Each row is a point on a landscape with many valleys, with its height.
From any point a ball takes the steepest step (drop divided by distance) to one of its 2 nearest points. It stops when none of these is lower. Distance is the straight distance between rows; heights are no part of it.
pata: -260  -267  325  -331  -121  330  159  -102  137  77  66  -5  -408  -64  -391  -160  107  195  329  -152  height 5.38
Sozus: 77  214  -133  85  95  128  -6  -39  -83  -300  -300  -256  141  46  -100  -91  242  -38  608  -282  height 2.91
zozo: -143  232  550  -109  -373  -179  -55  339  -306  44  280  -168  -206  -105  -251  177  55  1  14  68  height 6.08
didoz: 239  -191  59  -150  -219  -296  -102  -304  195  275  195  243  176  -81  -43  -49  -245  -103  -403  446  height 1.75
fonul: 145  -20  -143  -136  53  349  311  -152  119  46  -222  110  -259  22  307  93  337  -296  342  -252  height 5.82
pupit: 163  -157  -125  -324  -244  -31  400  -273  -45  -221  -295  -28  -54  -326  58  -1  -362  -91  70  14  height 4.41
lizev: 282  -204  218  -263  -186  8  95  -5  -69  -106  -45  -38  -45  -81  -87  -329  -89  205  156  -355  height 2.23
zuram: 140  -153  -100  -67  97  -102  38  -499  138  88  74  169  -55  192  109  -298  115  -38  99  -145  height 2.93
Buz: -60  -41  -160  -28  -9  -116  226  -50  -222  -519  -332  -31  -48  -196  -112  -133  -264  381  83  -280  height 3.68
meze: 64  -253  62  -67  -147  -37  408  -225  -101  255  317  323  -60  -118  -21  98  96  345  -424  33  height 4.29
bog: -272  22  -26  206  149  -222  -112  219  124  -25  -39  372  62  -22  -60  -102  -326  -69  -72  123  height 2.70
gifov: 185  28  145  -172  -318  -268  35  -107  28  84  94  20  59  -93  28  -14  -296  -43  -284  262  height 2.20
nekid: 115  -248  118  -121  269  -157  -114  -300  4  190  277  -175  -198  359  -39  -349  188  187  89  51  height 3.30
Tavef: 96  -192  94  48  129  334  -114  -219  151  -102  -208  168  251  394  -27  80  -196  -128  15  374  height 5.12
Fulo: -17  -155  -164  167  77  449  -274  182  2  13  83  -207  608  48  48  37  217  169  -152  118  height 8.44
givu: 215  -196  335  -17  80  -231  -209  -158  177  99  154  93  -209  268  -122  70  19  -75  -120  297  height 4.39
vibat: 154  21  317  93  146  -112  -291  30  -167  103  -177  84  -5  226  -1  -11  146  270  33  -323  height 1.90
nuri: 51  -84  -173  -67  68  -42  317  -216  28  -43  244  10  -99  401  274  -166  31  359  -234  -310  height 2.41
gimo: 149  87  -264  -45  184  82  36  -495  13  326  -50  51  -57  153  390  12  173  -286  -124  179  height 4.92
zubi: 166  -177  -190  -57  68  -57  244  -372  225  66  270  417  -100  337  209  -262  70  156  -225  -184  height 2.67
riz: 112  99  180  -106  32  210  -129  4  46  232  -136  -344  -54  126  -119  -121  45  -62  297  66  height 3.94
zok: -160  353  -364  47  200  -118  69  -38  -67  162  -231  1  -149  -122  307  72  -71  -159  -144  21  height 5.45
Mip: 168  177  -158  -8  -57  -250  -81  144  57  -156  279  -240  -169  270  461  28  134  -187  -128  -206  height 6.93
naso: -93  -279  -63  6  182  6  -109  184  -68  17  210  107  255  72  -91  -301  417  78  434  -98  height 2.92
kalit: 89  69  -10  108  -29  -97  -76  -99  28  -243  -105  102  108  177  236  -34  -256  43  -76  -69  height 4.66
lato: 272  -126  35  -194  -267  46  143  -284  -63  141  -226  -38  37  -234  37  393  -63  38  -415  261  height 5.05
Kevum: -328  -102  417  -191  -86  223  238  84  -13  -21  259  -124  -375  178  -440  -224  151  226  133  -160  height 5.13
sopi: 72  -95  -227  92  -89  -132  -75  270  -42  71  128  220  58  -385  311  322  54  -211  -243  -53  height 4.67
ses: 198  -179  286  -61  -60  -158  0  -24  212  53  188  215  -399  153  -4  297  42  -296  -105  124  height 4.65
gere: -145  63  -328  -22  153  -401  100  -250  -37  90  58  -23  -153  39  -4  24  -102  181  -316  141  height 3.33
namu: -16  -32  -205  -139  -31  225  383  -108  -41  86  152  -115  -243  224  287  -298  80  348  -154  -389  height 2.16
fovom: -76  -83  -109  5  196  190  170  238  59  188  -89  205  -236  -60  -64  167  190  -66  87  98  height 6.51
mav: 17  -213  -202  166  116  380  -91  213  -62  -201  -88  -103  423  76  -81  88  199  164  145  -3  height 8.50
Sakub: -228  303  436  -67  -445  -200  114  153  -192  -228  132  -141  49  -95  -143  9  -339  -17  -139  93  height 6.00
liror: -37  403  -258  -44  121  97  72  -205  -114  42  -479  -120  -14  -4  191  -71  -160  -111  33  -108  height 5.62
kap: 3  38  -409  77  149  40  92  40  -220  -77  74  6  254  -83  381  13  94  121  27  -251  height 1.15
luse: 286  -334  307  -177  -57  47  -192  126  70  46  39  161  54  -3  68  -207  180  -58  435  -298  height 2.33
rivo: -4  129  -338  75  -52  -198  -228  366  -32  -109  283  -502  283  -192  9  -20  192  -51  -26  -164  height 2.30
vipur: -188  63  16  -98  46  -83  -125  368  273  -136  -11  -20  100  45  -134  -105  -245  -309  366  269  height 3.65
gunit: -285  67  35  -122  -64  134  365  -165  1  -74  -322  124  -198  -66  -141  -304  -347  173  150  -155  height 5.48
rukot: 49  75  303  336  181  -200  -548  -63  -35  265  -103  238  -13  273  -38  37  214  198  -67  -161  height 2.08
pimad: 66  353  144  25  -5  -198  -394  104  29  124  82  -92  69  64  375  -115  181  -415  389  -179  height 5.98
muv: -372  275  12  127  20  -35  172  -123  -170  157  -31  131  -295  -40  -65  292  -137  72  -503  229  height 3.64
kab: 162  -48  441  -241  -270  -287  201  -10  -207  -160  126  -97  -370  -196  -47  141  106  158  -33  -206  height 5.59
depo: 249  -93  362  27  -15  -41  -219  41  44  86  -119  232  15  231  -11  -110  96  43  281  -345  height 2.09
nid: -210  84  -69  282  36  -264  -527  210  26  -76  -263  -77  259  -332  -269  70  3  -200  54  -2  height 2.75
kegub: 188  223  -258  -155  -150  -162  86  117  -11  -281  42  -233  -271  14  400  33  48  -299  21  -135  height 6.77
memi: 361  -233  271  -183  -214  282  -26  -94  -41  -117  -159  -10  113  -170  55  -333  69  20  445  -362  height 2.46
Lek: 110  -7  159  207  20  63  -89  -88  70  327  -74  425  114  -5  -27  115  -137  -51  -188  166  height 3.50
Sevo: -43  -8  -324  -117  -176  -9  354  -81  -182  -306  -24  -222  14  -82  148  -34  -174  293  -212  -24  height 1.87
rur: 1  103  195  129  -34  -260  -252  32  -280  -104  -79  -34  -14  60  -97  181  63  305  -231  -195  height 1.68
gira: 17  -23  279  -44  -38  260  -27  535  162  103  188  -42  -154  247  -266  212  317  -110  195  -30  height 3.56
Dogog: -130  -85  -264  545  232  38  -247  184  5  -145  -117  518  264  -153  152  151  1  -208  58  -106  height 3.28
tulop: 143  -147  -153  -32  159  -278  -29  -506  7  439  -165  385  243  -70  -96  -334  14  71  4  103  height 3.25
melu: 81  -8  -269  179  146  -282  -183  -238  -8  -31  279  -7  245  56  320  -132  54  -20  -135  25  height 0.66
par: -141  -88  -476  127  93  -37  147  -13  -107  -373  108  -323  165  65  116  -38  -138  163  -289  41  height 2.31
lenis: 138  81  53  163  143  507  -302  119  238  12  134  -85  57  518  20  149  75  -112  -140  169  height 8.25
Vasub: -3  126  159  -294  -269  280  139  144  8  42  -129  -243  13  -253  -207  186  -215  -152  40  382  height 6.99
pag: 313  113  -12  -112  -24  -355  -251  -504  -78  107  -189  -92  249  -185  154  -290  -133  -189  199  70  height 3.54
rada: -141  -163  610  12  -310  258  123  157  -324  -150  114  -115  -36  4  -480  265  82  309  6  52  height 4.55
Pum: -240  229  -22  43  171  47  124  -382  -71  238  -37  -95  -378  34  -101  290  11  87  -477  356  height 4.06
guda: -162  -21  -270  399  178  -24  -303  22  -8  50  -24  395  588  -317  311  -99  -36  -169  12  -36  height 3.14
Gakik: -276  -46  -218  126  118  -357  -381  225  32  -238  54  -191  104  -293  -348  83  6  -174  -20  174  height 2.57
Budat: -5  171  -186  -46  -167  -91  -101  418  -72  50  -66  -17  53  -441  351  295  -31  -215  -123  -178  height 4.93
rofo: 32  -133  -64  17  -33  -101  105  174  23  232  206  338  -106  -119  189  153  8  -84  -243  71  height 4.35
vudu: 160  -71  49  -243  -187  296  55  194  62  208  139  -211  32  -58  201  134  -19  -114  -137  223  height 7.57
Vifed: -78  201  638  -3  -343  -254  -292  357  -115  10  236  -133  -38  -128  -209  -39  -37  2  -111  -24  height 6.26
valu: 42  51  189  124  -163  126  -151  311  6  -87  -92  23  10  -28  -61  389  96  -161  -51  -19  height 5.33
pufi: -101  -295  302  -198  -158  150  159  -7  -103  -125  310  -115  -23  54  -289  -72  -39  225  -83  349  height 3.98
Gesul: -196  62  -191  156  251  234  -30  257  -21  336  -51  260  42  -150  -17  77  1  -20  -93  81  height 6.67
mino: -103  -55  -25  -70  -210  -279  414  -148  -87  -428  -147  171  -134  -167  -8  -83  -380  267  -92  -174  height 3.87
zulif: -297  53  -177  275  217  -285  -253  322  64  -215  229  -90  -14  37  -397  74  12  -64  8  257  height 2.44
Zeto: -55  -99  -145  155  132  -381  68  -187  -13  -195  253  70  -273  129  -81  228  -111  153  -474  195  height 3.55
dol: -252  320  129  256  -26  206  23  578  -6  24  52  184  -73  68  -278  245  36  134  44  -201  height 4.12
fakem: -185  28  -187  -131  36  -398  371  -348  -57  20  64  -48  -273  -34  -32  -172  -111  154  -125  77  height 3.09
nide: 64  -261  -102  36  133  -11  -137  35  -108  -36  419  -144  190  -75  89  -148  578  155  413  -139  height 2.76
pugam: -54  -22  -233  346  65  259  -69  408  157  -130  -162  353  219  -231  93  343  -32  -201  -100  -66  height 3.53
vevel: -12  66  72  97  -125  -150  -41  39  -313  -179  39  -191  -30  -77  -89  -99  21  458  -165  -83  height 1.86
mimib: -23  -168  -91  -179  43  319  203  -118  -46  49  -455  -66  18  -129  -131  -146  0  32  411  -4  height 5.85
sol: -153  285  -237  284  224  6  -405  -160  96  78  178  -371  248  129  199  -253  106  -196  -292  110  height 3.96
muku: 83  215  16  2  -137  154  495  -218  65  103  -22  264  -314  187  305  148  -162  159  -366  -247  height 5.86
Pokol: -99  -132  -314  237  53  -15  -180  132  -21  -361  130  -283  350  27  -76  -29  -143  77  -254  95  height 2.54
Zome: -34  193  -19  90  -232  -134  -222  451  -58  -125  -168  -72  123  -270  -37  247  -153  -133  -30  -57  height 5.14
Ganim: -284  -196  210  -153  -69  -49  279  129  91  19  254  179  -277  -124  -129  -249  -35  212  44  -268  height 4.86
nesa: -15  130  87  23  34  -99  -39  131  104  -143  70  -16  -17  154  168  -102  -52  -63  109  -53  height 4.53
nepi: -128  55  -139  114  314  -422  -191  202  -54  -395  81  -191  24  183  -308  -93  -8  77  111  -10  height 2.19
Zaniv: -25  -30  -175  37  214  -457  -288  -172  5  15  404  -175  123  157  105  -263  -55  -14  -176  186  height 0.88
Mib: -110  176  -160  492  436  -56  -412  -335  121  -217  234  43  138  257  213  -47  250  -127  -26  65  height 5.07
kitu: -192  260  138  -231  -150  150  302  216  -168  -31  83  -326  -13  -147  -306  -242  -87  300  105  -57  height 5.66
kuz: -383  -95  153  49  -45  47  184  313  -29  -75  52  314  -264  -71  -235  -144  38  261  149  -345  height 4.73
guti: 181  -117  -77  -12  -155  -192  157  -41  163  -455  -137  306  -63  3  351  314  -314  -235  -150  -18  height 5.90
gorog: 9  -214  465  -232  -232  128  142  -93  -38  144  168  -38  -55  31  -255  -270  -160  186  -14  173  height 3.69
susa: 11  -36  -103  -114  -47  255  118  264  -19  -181  -39  -144  335  -15  0  -380  -31  150  373  -361  height 3.18
Dizuk: -187  29  -241  -162  181  -385  249  -277  -61  288  -134  126  -261  -244  68  -335  44  -26  257  -277  height 4.52
gare: 150  -133  14  26  -11  -106  136  -202  82  547  -61  631  53  -93  11  5  -77  42  -261  112  height 3.72
Bogof: -171  249  -280  15  127  342  223  36  19  -201  -130  -120  220  194  -52  -67  285  -83  584  -271  height 3.06
velov: 102  -140  -80  -114  -79  137  -159  417  -59  121  203  -178  253  -230  16  32  340  -79  237  -27  height 2.62
riki: -93  361  64  263  115  213  -235  358  20  76  28  65  -115  387  -126  167  121  83  -94  -100  height 3.86
rol: -274  237  279  -26  -38  185  24  394  262  38  207  48  -296  407  -240  -262  -58  -150  336  -66  height 4.45
medo: -190  158  -452  297  190  20  -84  344  215  -427  -39  76  291  -95  -285  369  122  -309  158  -74  height 8.83
Kog: -72  -96  -82  22  40  116  38  268  -132  22  91  -103  251  -43  -255  -199  183  223  355  -190  height 3.05
vefa: 286  -176  92  -335  -180  328  195  -91  13  325  99  -118  191  39  240  -177  -123  -43  -2  154  height 7.78
vusaf: -139  211  -1  31  -35  -378  150  328  -228  162  81  71  -12  -197  205  -260  -181  214  -63  -237  height 5.37
pipav: -204  120  194  -60  -76  238  167  276  140  -201  170  -164  -306  374  -388  -67  91  97  193  -1  height 4.82
romeb: -63  73  480  -31  -315  -376  36  127  -265  -127  126  -4  -388  -168  -224  265  89  93  26  10  height 5.83
bem: 124  28  -70  396  395  -165  -341  -321  30  -223  -30  84  -3  306  156  64  256  -4  57  -58  height 4.95
vasut: 104  2  171  -107  123  -135  -133  -58  47  422  253  -150  -63  265  -13  -351  146  -34  76  29  height 3.47
Sikit: -312  120  -40  215  63  -32  -240  157  64  -77  -83  88  205  -84  -135  97  -268  3  -278  164  height 2.49
kates: 203  220  -116  43  131  197  -185  -459  105  480  -201  -89  94  115  278  42  -7  -162  -202  238  height 4.71
fizo: 24  -241  -169  -265  142  363  281  -226  96  180  -102  -1  -295  -27  57  20  369  -203  346  -103  height 6.07
Gugaz: -116  -118  -12  -301  74  277  212  -277  116  56  -81  -222  -159  116  -229  -238  -161  4  127  381  height 6.27
Gug: 165  -197  -124  -32  47  -324  -109  -420  -77  139  -172  154  291  -165  -77  -224  -54  -75  293  118  height 3.38
zabi: 145  -17  -259  -52  -28  -306  112  -50  0  -213  -144  188  -10  -201  343  181  -171  -323  30  14  height 6.14
fabop: -53  -18  -103  310  258  32  -455  30  154  -76  453  -88  413  90  100  -127  181  -252  -24  166  height 5.30
Birer: -43  -146  -300  -88  -17  252  394  67  -115  10  -38  -20  -134  -15  184  -29  116  285  -9  -236  height 1.80
Dig: 8  185  51  113  62  -81  -373  -133  122  43  -280  -395  -37  -139  -11  328  5  -274  -448  204  height 4.23
non: -264  135  145  56  -23  -255  0  258  -18  -265  -46  96  145  -49  -132  -229  -419  103  65  57  height 2.87
kom: -283  -51  289  63  -26  -123  88  -14  -30  335  97  391  -92  159  -280  -303  -142  234  -56  140  height 3.02
foga: -235  -339  503  -147  -189  95  107  202  -256  -88  212  13  4  -9  -505  14  100  305  -19  212  height 4.26
tute: 251  -211  182  69  -92  147  -281  -84  199  -47  -35  229  279  122  152  120  -211  -276  -63  268  height 5.34
geza: 286  -182  218  -291  -258  -165  341  -113  -2  -36  141  79  -308  -138  130  247  141  233  -97  -247  height 5.36
vak: 130  251  184  -42  -126  -165  -285  -230  20  25  -256  -282  103  -107  156  127  -234  -219  -251  150  height 3.93
sesa: 29  -257  -99  -327  53  293  253  -424  93  119  -220  -117  -86  -85  -144  -335  -105  29  176  -37  height 6.02
zogo: 36  -75  -444  27  -53  122  335  45  -115  -202  -99  -90  100  -49  438  -71  -65  158  -73  -256  height 1.42
getat: 21  -222  -70  -95  106  130  312  -293  212  -328  48  51  -394  353  -16  89  -81  35  -123  114  height 4.54
Tatuk: 358  -268  -58  -118  -54  -394  -96  -354  136  309  245  210  214  20  22  -149  -31  -113  -73  247  height 1.41
Biz: 157  24  -179  46  -52  -75  -184  314  -50  -58  267  -266  357  -184  150  -77  265  -118  308  -203  height 2.43
domag: 200  9  135  -47  -128  -29  48  106  -229  -202  -62  -229  41  -116  -84  -123  40  190  123  -259  height 2.04
lel: 62  53  156  -98  -33  51  175  -108  112  -171  96  -13  -475  379  56  112  31  -3  -179  -18  height 4.11
mapu: -439  366  113  171  -41  241  353  419  -82  -90  -14  101  -135  114  -325  142  14  163  19  -40  height 4.36
Bemi: 35  -245  -205  -192  -75  314  252  -13  -38  -352  -56  -180  138  -90  -45  -321  -90  171  307  -313  height 3.32
Tafe: 140  184  -39  -135  -6  -267  -304  -440  -51  110  -238  -409  264  -228  58  -129  -190  -199  -78  220  height 3.71
Nonu: -125  -112  200  -204  -166  326  363  -203  120  -55  -370  211  -191  24  -106  -49  -319  31  101  -56  height 5.22
Las: 183  -236  191  27  -132  -2  -328  71  -163  104  -91  -178  150  -224  -166  166  42  53  -1  73  height 5.46
mome: 124  -120  249  27  -30  -27  -216  -277  70  -95  -131  -62  -57  76  -176  471  -34  -93  -405  309  height 4.87
ziza: 339  -311  -32  -271  -183  19  242  -351  -18  -34  -275  55  64  -155  -36  181  -182  7  -84  215  height 4.78
zevez: -27  -151  357  17  -188  541  98  429  109  -84  44  125  -108  266  -255  128  129  131  120  -63  height 4.19
pabed: 159  87  20  69  -72  366  206  63  7  -11  -343  162  -259  65  131  509  161  34  -73  -128  height 5.35
gudo: 63  260  85  -149  90  -114  -304  -1  116  152  47  -336  97  211  -31  -328  30  -171  218  62  height 3.70
zal: -22  204  -231  280  105  186  -298  -349  111  30  47  -309  395  -97  444  -65  210  -356  -214  96  height 4.17
pemen: -111  131  239  284  -7  -378  -85  13  -159  264  -114  390  -208  -74  -91  226  24  208  -366  -68  height 2.50
leto: 207  -129  327  7  -112  407  52  121  197  251  114  192  -36  230  226  -114  -59  26  -60  -35  height 8.01
somo: -142  -134  -290  227  173  247  40  334  -130  -275  -129  52  -55  -42  -232  478  221  227  56  -88  height 8.62
kamo: -161  -1  -429  300  155  112  58  376  137  -397  -108  141  -35  -27  -183  559  190  -131  33  -7  height 8.73
pode: 206  -6  206  14  157  461  -85  -52  188  242  14  133  -61  492  166  102  -24  -21  -199  180  height 8.12
Kuzif: 57  -54  -111  -148  134  -529  -106  -245  162  357  356  106  4  84  14  -180  -52  -33  -127  191  height 1.13
nibo: 279  51  -66  -102  40  107  -10  -142  -227  -342  -358  -242  242  -233  5  -283  186  61  565  -314  height 2.81
Tatu: 180  201  -4  134  46  236  70  1  -39  28  -410  157  -258  153  409  346  177  -75  61  -304  height 5.51
Sufeg: 156  -44  98  35  71  -101  -304  -217  235  -44  -98  -236  -238  15  -21  407  151  -291  -381  364  height 4.59
Goz: 73  121  -38  84  108  181  79  -199  -73  -44  -320  107  -61  43  320  195  262  -296  304  -166  height 5.63
bes: 104  -259  248  -14  5  -29  -35  8  90  62  268  -1  -60  215  -236  78  18  117  -223  304  height 4.25
Zelo: 146  -136  9  167  -108  -148  -64  123  185  -301  188  371  -57  -32  187  263  -229  -205  -244  20  height 5.67
zogop: -125  58  -24  57  55  -233  -139  258  -174  -307  197  -348  75  89  -269  -62  3  279  37  -32  height 2.05
lus: -36  -63  -5  198  21  -162  -473  246  -141  72  -113  99  453  -299  -157  -99  -106  22  243  -14  height 2.88
Bodu: 303  -244  392  -231  -314  -120  132  -104  95  -19  248  151  -358  52  -37  245  151  -57  -148  44  height 5.00
Turar: 72  -139  458  -10  -204  145  -190  -70  29  18  -43  31  2  -11  -174  482  -50  -84  -173  348  height 5.06
futil: 93  147  -359  69  258  -80  -40  -245  5  192  -68  88  -139  -122  282  226  73  -329  -166  129  height 5.20
reg: 26  -71  -267  94  42  -34  -180  -27  -161  -130  353  -363  295  -80  295  -108  350  -17  221  -59  height 2.59
lag: 20  -13  -25  -165  24  -135  -99  83  53  -92  -3  -56  225  -85  -124  -374  -379  -237  403  232  height 3.29
Sipo: 145  -141  83  -300  -234  149  83  176  72  -118  50  -282  42  -188  57  106  -193  -188  61  209  height 7.32
Feban: 72  87  4  263  35  34  -226  -60  6  -272  -204  95  30  322  177  180  -57  120  -227  -229  height 4.75
vute: 133  66  66  -274  -49  82  -1  189  115  39  -52  -124  -175  108  33  -93  53  -166  327  -98  height 4.27
mufan: -116  85  -128  400  69  285  -271  530  296  -97  -78  145  361  -212  -155  340  138  -352  -77  -104  height 3.78
Nevus: -116  155  34  -197  -87  172  -22  3  -3  176  -197  -454  14  -135  -209  65  -213  -171  65  489  height 6.69
Segov: -215  224  138  -80  1  89  -111  375  321  -17  103  22  -161  290  -191  -26  -141  -314  297  146  height 4.08
Tet: 133  83  -349  -70  -18  -48  -19  37  47  -143  -123  -135  -148  -123  392  312  28  -515  130  19  height 6.46
rodug: -318  69  321  283  32  -202  -19  63  -113  268  88  412  -112  69  -310  116  -76  203  -248  205  height 2.78
ramev: 2  14  21  286  121  451  -327  113  57  2  121  -275  295  270  -36  89  86  77  -336  112  height 8.37
voki: -115  82  81  -194  -210  -141  259  -208  -35  -29  155  -29  -76  -25  -54  -150  -285  60  -175  171  height 2.69
Vero: -230  11  -45  93  -3  -78  -205  85  19  -76  128  -102  214  139  -116  0  -262  235  -278  121  height 2.29
pir: 243  -139  -39  132  -107  73  -214  48  176  -216  130  107  187  14  210  272  -171  -143  -350  123  height 5.50
minup: -154  48  -149  480  551  18  -353  -69  139  -45  454  126  188  176  48  23  179  -149  -10  156  height 5.18
Mik: -43  -320  -85  174  116  201  40  79  -47  -228  -209  102  155  53  -136  239  227  142  247  -7  height 8.55
rume: -99  304  -98  148  200  -178  -402  -32  30  128  43  -390  54  195  56  -253  46  -80  -88  11  height 3.85
dugo: 256  -222  123  -253  74  -47  36  -539  88  240  89  -98  -128  218  -49  -239  186  190  121  -125  height 3.16
neruk: -121  -194  173  -320  -25  213  28  -142  176  223  3  16  -451  -29  -224  -300  97  -45  395  -407  height 5.58
tuzez: -376  416  25  318  130  231  -34  247  -137  218  -22  87  -167  123  -144  172  40  170  -327  69  height 3.51
mabuf: -68  57  101  18  151  255  243  -158  -103  186  -198  -1  -394  77  -157  355  130  121  -216  151  height 4.50
Bebud: -252  181  -515  139  171  -31  -73  165  61  -287  -55  -312  422  -121  -385  259  216  -194  250  30  height 8.90
tal: -20  -16  -52  -166  98  245  -67  -249  2  224  -250  -366  73  46  -273  -59  -165  43  4  525  height 6.48
Sev: -356  226  -45  337  174  58  105  18  -291  152  -52  -86  -159  -54  -124  311  119  292  -498  65  height 3.13
Bepo: 34  229  -218  -106  24  247  209  -178  -202  -72  -555  -211  47  -2  12  -95  -108  38  276  -122  height 5.72
perir: -491  57  25  56  4  312  341  422  26  -71  -58  184  -164  -62  -483  -45  44  285  243  -240  height 4.61
nunat: 89  65  197  289  222  -290  -293  -68  -51  410  31  359  -59  76  -180  104  107  194  -305  -65  height 2.25
liloz: 239  241  -161  -130  -76  -341  183  -327  -127  -18  -274  24  0  -167  137  -289  -266  127  -26  -280  height 4.24
bobe: -80  -2  97  -94  -73  272  325  -77  35  -3  -233  134  -536  -32  -69  360  196  64  -59  -12  height 4.94
kav: 113  -202  -59  -14  260  352  93  -35  -30  271  -59  59  -193  59  94  154  349  -6  200  -10  height 6.32
Tubaf: 148  222  18  -58  -358  77  422  -343  40  119  -165  411  -194  68  179  268  -182  129  -532  -43  height 5.60
Sutu: -59  27  401  -105  -137  -81  24  27  -75  448  -32  55  -84  0  -264  -349  -130  224  36  -20  height 3.34
gefu: 120  -160  111  -126  -97  320  112  -152  149  -54  -207  125  132  178  45  -77  -248  30  65  69  height 4.88
pali: -360  338  226  -30  -209  -55  237  252  -200  -101  226  -166  -37  26  -163  -134  -182  207  -51  30  height 5.79
fum: 84  -180  -210  -195  144  -122  -20  -188  106  44  231  -155  1  -7  157  -120  116  -319  218  266  height 5.21
Mutup: -104  -143  -241  -210  150  -240  229  -182  -103  112  166  -46  -231  -171  148  -463  146  -88  364  -155  height 4.69
rubo: 41  154  -283  147  145  312  -232  -257  45  318  -227  -161  233  -126  304  115  135  -351  -225  255  height 4.47
zuta: 71  -118  176  -177  -103  210  -55  522  47  250  101  -137  31  -44  -220  78  383  -31  417  -95  height 2.99
kem: 92  -149  -210  -306  142  -220  108  -278  10  205  97  -173  -177  -69  32  -387  79  -271  298  133  height 4.91
Sutib: -103  99  -63  -80  -162  -239  305  113  -55  204  244  148  -58  -44  292  -388  -186  217  -229  -282  height 5.23
Risu: -122  -47  -83  140  118  -114  -420  228  16  258  -126  302  593  -339  148  -122  -65  -144  102  59  height 3.00
dud: 221  -66  -119  -236  -134  -215  341  -312  -50  -285  -326  139  -30  -189  145  -186  -308  73  40  -269  height 4.10
Gizez: 99  154  559  -126  -340  -200  -54  261  -76  -13  65  -51  -22  -61  -4  -102  -298  -53  -27  -75  height 6.24
Fasaf: -244  66  -460  106  249  75  -97  60  75  -343  -144  -375  90  15  -309  283  117  -174  -18  173  height 9.00
Sul: -57  50  -473  192  209  -205  -115  -99  -149  -87  149  83  107  -64  441  -21  7  20  -133  -173  height 0.93
febop: 53  122  40  356  247  -122  -360  -12  62  -251  -127  180  -143  325  54  113  6  -119  -32  -112  height 4.85
ret: -51  -287  5  -72  78  12  322  -42  -164  196  430  6  -135  -74  -75  188  230  312  -339  219  height 4.51
relog: 135  -4  41  105  67  -248  -20  -128  99  -306  207  39  -292  343  109  243  -31  -15  -342  20  height 3.77
Kerop: 144  61  51  5  -181  -23  226  -261  6  79  -242  213  -166  -74  111  406  -138  -11  -346  128  height 5.32
Mem: 403  -121  93  -143  -64  281  8  -275  -145  -209  -351  -129  352  -216  111  -179  61  -82  498  -214  height 2.68
getif: -12  -208  364  -84  -275  353  120  241  -83  -227  -98  -29  -55  -30  -261  203  66  240  191  -88  height 4.60
zel: 12  -243  -101  -227  -75  73  402  23  -223  -401  -116  -186  -2  -298  -211  -194  -234  287  92  -136  height 3.52
buse: 106  -161  169  -188  -173  433  149  -18  24  238  79  -63  132  62  245  -290  -53  165  -84  -145  height 7.90
Lum: 21  -149  20  117  38  -3  -132  0  19  306  -81  373  205  87  70  -97  32  84  109  56  height 3.31
dula: -62  170  -134  -159  -27  -403  280  -394  -61  173  -276  102  -220  -276  21  -426  -296  128  79  -252  height 4.37
vukog: 70  279  -108  -74  -100  -148  -207  35  138  48  117  -269  49  -10  406  -91  10  -569  173  19  height 5.80
zuna: 1  380  148  253  55  -68  -351  -12  115  -117  14  -89  222  59  244  -158  273  -398  559  -75  height 6.05
zol: -188  46  -476  36  78  174  -37  24  20  -299  -296  -325  193  -236  -77  316  -44  -39  -146  251  height 9.13
mes: 75  -298  -118  125  217  -107  15  -327  12  263  -119  531  144  -18  26  -225  183  197  123  -143  height 3.15
dobos: -71  231  -160  -46  -121  -270  -14  183  -125  182  -136  -162  53  -352  107  -166  -97  70  40  -106  height 5.47
zad: 73  -33  381  -51  -246  -4  -190  255  -5  92  -46  21  39  -89  -61  286  -38  -14  -59  218  height 5.27
Voli: -24  -34  -77  -134  -59  -253  51  169  8  -309  -111  -33  127  -226  -76  -282  -419  -49  343  13  height 3.08
pibo: 128  142  -196  -157  49  -298  -100  -237  189  -4  243  -77  -81  65  367  15  48  -466  154  184  height 5.52
raf: -111  213  -106  -146  4  -120  226  282  -123  48  -16  -296  50  -275  -139  -323  -136  71  227  -54  height 5.55
vebo: -10  -237  144  -258  -191  -213  292  146  -16  58  382  25  -102  -114  127  -366  -132  169  6  -195  height 5.04
Sabet: 177  -125  -181  -29  -53  1  359  -84  4  448  129  496  -91  -226  51  111  42  79  -376  48  height 4.00

For each start below, name the point where the ball stops.
Nevus => gudo
givu => vibat
rada => vibat
mufan => rur
pipav => Vero
pimad => dud
Las => mes
zuna => dud
Sakub => Sev
fovom => Sev
valu => mes
medo => gudo
minup => gudo
nekid => melu

Write out the way that a ball takes from each point below.
pata => Kevum, pipav, rol, Segov, vipur, lag, Voli, non, bog, Sikit, Vero
Gizez => Sakub, pali, kitu, raf, dobos, vusaf, Sutib, vebo, Ganim, kuz, perir, mapu, dol, riki, tuzez, Sev
vasut => nekid, dugo, zuram, zubi, nuri, namu, Birer, zogo, kap, Sul, melu
getat => relog, Zeto, gere, fakem, voki, gifov, didoz, Tatuk, Kuzif, Zaniv, melu
zozo => romeb, kab, geza, Bodu, ses, givu, bes, pufi, gorog, Sutu, kom, rodug, pemen, nunat, rukot, vibat
buse => vefa, vudu, Sipo, Vasub, Nevus, tal, Gugaz, sesa, mimib, Bepo, liror, zok, futil, gimo, kates, rubo, zal, sol, rume, gudo
Bebud => medo, kamo, somo, Mik, mav, Fulo, ramev, lenis, pode, leto, buse, vefa, vudu, Sipo, Vasub, Nevus, tal, Gugaz, sesa, mimib, Bepo, liror, zok, futil, gimo, kates, rubo, zal, sol, rume, gudo
